A landscape with many peaks, sampled at points; each row gives a point and its height.
A climber steps from a point to the highest of its 2 nearest points, and stops where none of them is higher. Distance is the straight distance between rows; heights are no part of it.
K_769 (h 43.4): [  6   1  -2   4 -20 -10 -14  24   3 -17 -17   2   4 -12  -3  -4 -19  -8
  -6  -3]
K_979 (h 29.0): [ -3 -14 -15  -1   2 -13   2  -1   9  -1   3   3   7   9  18   9   3   3
  15   1]
K_977 (h 31.8): [ -9  13   7  13   5   5  -2  -1  -9   7  21  14   6 -12   6  -4  -4   4
 -13  -5]
K_620 (h 4.6): [  0  16   6  17 -10  -1 -10  12  -4 -11  -6  18  -9 -15   2 -22 -14 -12
 -11  -6]
K_479 (h 40.4): [ 15   8  20  -9  13   4   3 -15  -9  15   3  -5  -4   2 -26   7  10  12
  -3  14]
K_188 (h 25.6): [ -2  10  17  11  -4   3   6   4 -13   7  16  -2  11 -23 -10   9  -3   7
 -19  -6]
K_300 (h 44.8): [ -6   2   6   3  14   9   4 -11  -8   7  11   6   3   0  -1   2   1   6
  -5   2]
K_612 (h 15.6): [  8  -2  13   1  -1  19  -1  -2  -5   3  -8  -7 -15   0 -17  -3  -2  -5
  -3   1]
K_788 (h 42.6): [ -3   2  -7   8 -12 -13  -5  11  -2 -12   5   9  -2 -13  16  -7  -4  -8
  -2  -8]
K_141 (h 17.0): [  5   6   6  12 -14   9  -7   9  -3  -1 -12   6  -9  -2  -6 -15 -15  -9
  -6  -3]
K_416 (h 17.3): [ -1   9   2  12  -2  14  -1   2  -3   3   1  10 -13  -1   0 -17  -6  -3
  -3  -4]
K_529 (h 44.1): [ -4   8   0  12  -1   0  -2   5  -2   0  13  13  -3  -7  11 -11  -3   0
  -1  -4]
K_793 (h 54.8): [  0 -13 -21  -9 -12 -18  -4  17  11  -4   0 -13  16  -3  17  20  -3   4
  10  -2]
K_427 (h 23.4): [ -8  -2 -13   4   6 -18  -4  -7   9   2  19   3  26  -2  13  25  -2   7
   3  -9]
K_990 (h 27.7): [ -9  13  16  15   2   2   3   0 -15   8  20   7  12 -21  -2   4  -4   6
 -20  -7]
K_321 (h 22.0): [ -8  -2  -9   3  11  -9  -1 -14   6   4  17   5  19   6   6  19  -3   8
   2  -4]
K_507 (h 38.2): [ -9  16   3  15   7   3  -1   3  -4   2  18  19   0  -9  13 -14  -2   0
  -3  -4]
K_637 (h 32.6): [  2  -4   6  -2  -3   9   2   1  -4   5   4 -11   3  -5 -10  12  -1   7
  -6   1]
K_721 (h 10.6): [ -9  18   1  16  -5  -2   0   9   1 -16  -3  19 -11 -11  16 -31   1 -17
  -6  -9]
K_327 (h 26.7): [ -4  -2 -10   6 -17 -18 -12  22   2 -29 -10   4   4 -19   6  -1 -14 -10
 -11 -10]
K_641 (h 36.3): [  0 -10  -4  -3   3   8   1  -5   1   6  -4  -3 -12  14  -4  -4   4   4
   5   3]
K_561 (h 42.9): [  7 -15  -1 -21   4   5  -1  -5   1   6 -10 -21  -5  13 -15  10   9   6
   8   8]
K_261 (h 42.7): [ 16   3  17 -16   9   0   1 -13  -4  16   0 -13   1   6 -28  11  11  13
   1  16]
K_819 (h 8.0): [ 10   5  25   7  -6  25  -2   5 -10   1 -20   1 -17  -6 -20 -15 -12 -15
  -8   7]
K_73 (h 34.6): [ 10  11  18  -8  20  15   2 -20 -12  11  -3   1 -19   5 -17 -14  14   4
   4  13]
K_29 (h 24.2): [  1  12  15  10 -11   7   1   7 -12   3  11  -3   7 -24 -12   4  -8   2
 -21  -8]
K_175 (h 49.3): [  6  -5   8 -14   7  -1   6  -4   0   8   1 -16  10  -1 -16  24   6  12
  -2   8]
K_714 (h 30.2): [ -4 -14 -12  -1  -4  -8   9  -1  14  -9  -8   1  -7  14  27  -8  11  -4
  13  -3]
K_832 (h 22.3): [  1  12  12  11 -14   9  -6   8 -10  -1   5   1   2 -18 -10  -4 -14  -3
 -19  -9]
K_995 (h 67.1): [  1 -16 -14 -23  -6  -5   0  12  13   9  -2 -25  13   9  -1  30  -7  14
   3   1]
K_771 (h 33.7): [  0 -10  -9  -1   4   1   3  -4   7   4  -4   3 -11  20   5  -5   7   4
  11   4]
K_5 (h 26.9): [ -7 -11 -14   1   6 -16  -1  -4   8  -3  10   5  15   4  22  13   1   2
  14  -3]
K_642 (h 51.0): [  9 -11  -2 -27  13  -2   1 -26  -6  12  -9 -15   1  22 -11   7  15   2
  16  14]
K_517 (h 20.5): [ -9  -1  -9  -2  17  -4   3 -21   2   5  14   6  12  12   2  13   0   5
   3   0]
K_271 (h 35.5): [  3 -10  -3  -3  -7   8  -2   5   2   4  -1 -12   0   4  -8   8  -2   5
   0   0]
K_914 (h 20.4): [  2  10  10  12 -11  13  -5   5  -9   1   0   3  -5 -12  -8 -10 -13  -5
 -13  -7]
K_584 (h 13.6): [ 13  -4  18  -5  -5  18  -3   3  -1   3 -16 -13 -14  -1 -24   2  -3  -9
   0   6]
K_273 (h 56.0): [ -2 -15 -15 -18   9  -5   0  -9   6   6  -1 -14  16  18  -5  25   4  10
   6   6]
K_563 (h 64.0): [  6  -8 -11   0 -22 -12  -4  15  11 -13 -20  -6   1  -1   8  -1  -7  -9
   6  -4]
K_317 (h 54.6): [  1  11  21   9   8  12   8  -7 -12   7  12   3  -1 -16 -11   3   1   7
 -14   1]
K_996 (h 44.7): [  8  -4  -5  -2 -24  -8 -10  23  10 -13 -22  -6   5  -4  -3   0 -18  -7
   1  -1]
K_908 (h 11.6): [ 12   2  20   0 -11  18  -2   7  -2   1 -13 -10  -7 -10 -23   3 -10 -10
  -8   4]
K_974 (h 36.7): [ -3  -4 -16   0 -19 -20 -10  23   3 -23  -5  -4   8 -17  10   7 -10  -6
  -5 -10]
K_564 (h 47.6): [ -4   1  -2 -15  25   3   5 -30  -8  11   0   1  -2  19  -5  -2  13  -2
   9   9]
K_218 (h 22.5): [ -4   9  -2  12  -2   3   6   3   8  -9  -6  13 -13   2  20 -26   7 -11
   5  -4]
K_450 (h 24.8): [ -8  -7 -16   1   6 -21  -4  -5  11  -3  16   3  24   1  20  22   0   3
  11  -7]
K_897 (h 61.3): [  0 -17 -16 -19   0  -5  -1   4  11   7  -2 -19  14  14  -1  26  -1  13
   7   3]
K_669 (h 59.7): [  1 -11 -18 -12  -9 -12  -3  15  13   5   3 -16  19   3   9  27  -6  12
   5   0]
K_96 (h 18.9): [ -5  -5  -6  -9  18   0   3 -22  -3   7   6   0   8  15  -4  12   5   4
   3   4]
K_828 (h 49.4): [ -5   7  13   6  13   8   7 -11 -11   7  13   6   6  -9  -3   5   1   7
 -11  -1]
K_140 (h 37.4): [ 15  11  20 -10  18   9   1 -22 -12  15   0  -1 -11   6 -21  -4  13   8
   2  15]
K_120 (h 39.6): [-1 -5  3 -2  6 12  2 -7 -6  5  2 -2 -8  5 -6 -1  2  5 -1  3]
K_285 (h 32.4): [-11   7   0   1  23  12   6 -14  -5   7   5  13  -7  13   0 -15   8   2
   4   7]
K_94 (h 38.6): [ -7   2   0  -7  23   9   5 -20  -6   8   2   6  -5  14  -3  -8   9   2
   4   7]
K_161 (h 24.6): [ -8  -7 -12   5 -19 -18  -6  15   4 -25 -12   5  -1  -8  15  -9  -7 -14
  -8 -12]
K_766 (h 44.9): [ -6 -11 -21  -3 -16 -22  -6  19   3 -16   2  -5  12 -12  19   9  -3  -4
   1  -8]
K_504 (h 25.4): [-10   9  -2   8  17  10   6  -6   3   3   7  18  -7  11   8 -20   8   1
   7   5]
K_451 (h 54.3): [  5  -8 -14   1 -19 -12  -4  14   8  -9  -8  -5   2  -3  10   3  -4  -4
   7  -5]
K_787 (h 45.3): [ 14   4  18 -18   5  -3   4  -3   2  19   0 -18   3   1 -35  18   6  16
  -1  14]
K_588 (h 17.6): [  1   4   9   8   0  20   1  -2  -8   4  -1   3 -15  -3  -8 -11  -4  -2
  -6  -2]
K_603 (h 16.4): [-11  17   0  16   4   1   6   8   2 -13   8  20  -6  -6  21 -31  10 -13
   2  -7]
K_822 (h 50.3): [  1   5  -4  10 -11  -4  -6   8  -1  -3   5   7  -4  -8   8  -6  -7  -2
  -2  -5]
K_659 (h 59.0): [  3  -6  -2 -21  19   1   2 -28  -8  12  -6  -7  -2  22  -7   1  15   0
  14  12]
K_727 (h 52.5): [  1 -11  -4 -17   9  -3   3  -8   2   7  -1 -17  13   9 -10  25   6  11
   2   6]
K_733 (h 17.4): [ -1  -6  -6 -17  17  -5   3 -26  -4   8   2  -9  10  16  -8  19  11   2
   5   6]
K_180 (h 50.6): [ -4 -14 -21  -5 -13 -20  -2  15   7 -10   0  -8  12  -4  21  12   0  -1
   9  -5]
K_806 (h 28.5): [ -7 -11 -12   1 -11  -9   7   3  12 -11  -8   3  -6   9  30 -14   7 -10
   7  -9]
K_66 (h 31.7): [  0 -11 -11   0   0  -5   7  -2  13  -2  -7   3 -10  16  17  -6   9   1
  14   2]
K_478 (h 30.8): [  1 -17 -16  -4   0  -7   0   0  10   1  -2  -2   3  15   9   9   4   7
  15   4]
K_971 (h 50.4): [ 12  10  26   6   2  14   5  -3  -7   8   6  -3  -8 -14 -23   6   1   6
 -11   4]
K_762 (h 20.0): [ -1   8  -1  12  -1   7   4   2   6   0  -4  12 -15   5  10 -22   3  -5
   6  -2]
K_522 (h 18.7): [-10  13   0  14  17   5   7  -2   4  -2  11  20  -3   6  15 -24  11  -2
   9   1]
K_105 (h 38.8): [  5 -13  -3 -13  -4   9  -1   3   4   5  -6 -19  -2   8 -13  11   1   5
   2   3]
K_136 (h 32.5): [-11  -2 -11   7 -15 -15  -1  11   2 -20  -4   9  -4  -7  21 -14  -3 -14
  -5 -13]
K_593 (h 9.7): [ 12   8  26   7  -6  23  -1   3  -9   2 -11  -2 -13 -12 -21  -7 -11 -11
 -10   3]
K_35 (h 2.3): [  1  17   7  17 -12   1 -13  12  -9  -9   1  15  -5 -19  -4 -15 -19  -7
 -18  -8]
K_169 (h 7.3): [ -2  15   3  15  -8  -2  -4  10   0 -12  -8  18 -11 -11   9 -25  -6 -15
  -6  -7]
K_538 (h 46.3): [  8 -15  -1 -26   9   0  -1 -15  -2   9 -10 -19   0  18 -14   9  13   6
  12  12]
K_166 (h 25.5): [ -8   1  -7   6  -6  -4   7   3   9 -12  -6   9  -9   5  27 -22   8 -12
   4  -9]
K_651 (h 61.4): [  4   3  -5   8 -19  -7 -10  14   2 -11  -5   2  -1  -9   1  -4 -13  -6
  -3  -6]
K_583 (h 47.1): [ 11   2  15 -13   7  -5   8   0   2  15   2 -17   8  -4 -28  25   5  15
  -3  11]
K_936 (h 11.8): [-12  15   2  16  12   3   8   3   4  -9  11  20  -2  -1  21 -29  13  -8
   8  -3]

Where does a climber stop that starts at each point below?
K_637 => K_317
K_593 => K_588
K_105 => K_659
K_188 => K_822
K_819 => K_588
K_175 => K_995
K_733 => K_995
K_620 => K_603
K_714 => K_317
K_416 => K_317

For each start below, name every point that the climber comes to, in order.
K_974 => K_766, K_180, K_793, K_669, K_995
K_806 => K_714, K_66, K_771, K_641, K_120, K_300, K_828, K_317
K_583 => K_175, K_727, K_273, K_897, K_995
K_832 => K_29, K_188, K_990, K_977, K_507, K_529, K_822
